A landscape with many valleys, sampled at points; each row gives a point and its height.
A ball rolls from a point to whichever of its 6 nearest points has the largest drop for the distance, and stops where none of them is lower. Distance is the straight distance between rows; heights are no part of it.
k113 h=446: [170  94 200 100 149 138 103 102]
k151 h=281: [147  82 186 135 110 172 182  75]
k583 h=545: [102 153  52 140 130  86 154 181]
k896 h=511: [100 152  64 141 124  85 139 172]
k45 h=575: [114 155  67 130 125 101 138 164]
k817 h=587: [144 119 147 105 144 142 104 119]
k809 h=401: [114 134  92 122 123 106 104 144]
k787 h=456: [135 124 134 109 137 135 105 122]
k58 h=440: [123 176  87 136 122 132 162 143]
k225 h=216: [127 152 132 137 115 163 167 106]
k487 h=441: [136 108 144 104 141 128  86 117]
k748 h=284: [135 147 130 120 131 154 137 120]
k984 h=270: [144 120 176 124 133 164 144 100]
k361 h=659: [112 177  64 137 124 111 170 170]
k362 h=215: [151 118 173 112 142 157 126 103]
k102 h=200: [118 105 122 121 133 108  79 127]
k812 h=646: [102 166  49 141 129  92 172 190]
k997 h=443: [ 92 122 112 166 122  80  71 156]
k358 h=371: [126 165  94 126 125 132 143 142]
k967 h=309: [163 106 200 120 139 158 133  96]
k403 h=399: [128 155  96 121 131 124 130 143]
k768 h=351: [133 145 117 116 132 140 124 130]
k152 h=421: [122 157  85 126 121 115 140 150]
k213 h=482: [145  96 164  98 146 127  86 112]
k457 h=611: [113 188  78 144 114 128 187 151]
k337 h=193: [108 104 127 132 131 103  66 127]
k640 h=503: [118 181  90 141 115 139 179 142]
k80 h=339: [123 169 103 132 119 143 162 135]
k726 h=321: [158 102 204 131 125 165 155  84]
k868 h=461: [123 134 100 118 128 120 112 135]
k128 h=487: [106 111 109 134 129  99  76 135]
k195 h=430: [ 97 124  97 153 119  85  83 156]
k872 h=681: [160  95 187 101 146 134  96 107]
k938 h=342: [168 104 199 108 146 148 120  96]
k975 h=678: [103 182  48 144 133 104 193 181]
k469 h=323: [157  75 195 138 111 170 182  68]
k706 h=303: [127 152 128 130 123 158 153 117]
k236 h=341: [144 128 154 116 139 155 121 111]
k734 h=418: [105 131  82 133 124  94 104 156]
k55 h=419: [137  96 152 105 145 123  81 116]
k283 h=347: [177  96 214 105 144 145 118  96]
k73 h=382: [117 134  91 123 128 109 112 145]
k606 h=264: [139 135 153 127 128 162 142 108]
k844 h=427: [174  87 206  95 147 131  97  97]
k839 h=451: [101 142  71 138 126  88 122 163]
k260 h=455: [118 119 103 123 127 109  95 140]
k53 h=252: [132 102 152 136 103 181 190  85]
k941 h=402: [122  92 140 114 138 113  69 119]
k97 h=447: [ 87 129  94 167 122  75  85 166]
k311 h=218: [137 104 167 136 110 179 184  84]
k471 h=259: [123 119 143 140 104 178 189  94]
k207 h=527: [ 80 140 105 187 126  64  77 190]
k530 h=251: [136 124 165 135 119 168 163  93]
k122 h=340: [140 137 135 112 133 144 119 121]
k586 h=578: [148  75 167 129 105 177 200  73]
k390 h=723: [161 110 183 105 144 146 112 101]
k22 h=277: [131 136 146 137 117 169 166 104]
k216 h=317: [129 162 112 133 120 149 155 126]
k634 h=856: [148 109 162 102 143 138  99 109]
k544 h=458: [173  83 200  97 148 130  88  97]
k733 h=131: [120 147  80 123 124 107 134 153]
k443 h=318: [174  97 215 126 133 158 141  87]
k244 h=435: [ 88 135  71 153 119  74 116 179]
k6 h=448: [ 80 136  94 178 123  70  92 180]
k891 h=423: [104 122  97 140 122  95  89 147]
k524 h=576: [127 131 113 117 129 122 108 133]
k156 h=445: [ 89 142  63 146 126  79 134 182]
k778 h=302: [159 111 195 119 140 158 134  96]
k898 h=425: [115 168 108 143 109 160 179 117]
k752 h=536: [120 170  80 131 123 124 157 151]
k349 h=429: [ 94 131  83 157 118  76 102 164]
k5 h=444: [142  88 169  97 144 120  78 108]

Where does a ball stop that starts at each point below?
k891 -> k733
k97 -> k733
k207 -> k733
k122 -> k311
k634 -> k337
k156 -> k733
k358 -> k225
k768 -> k311
k726 -> k362
k58 -> k225
k844 -> k362
k5 -> k337
k586 -> k311
k640 -> k225
k938 -> k362

For each start below, name every point that the ball comes to, in order.
k260 -> k73 > k733
k457 -> k80 > k216 > k225
k787 -> k122 > k748 > k606 > k530 > k311
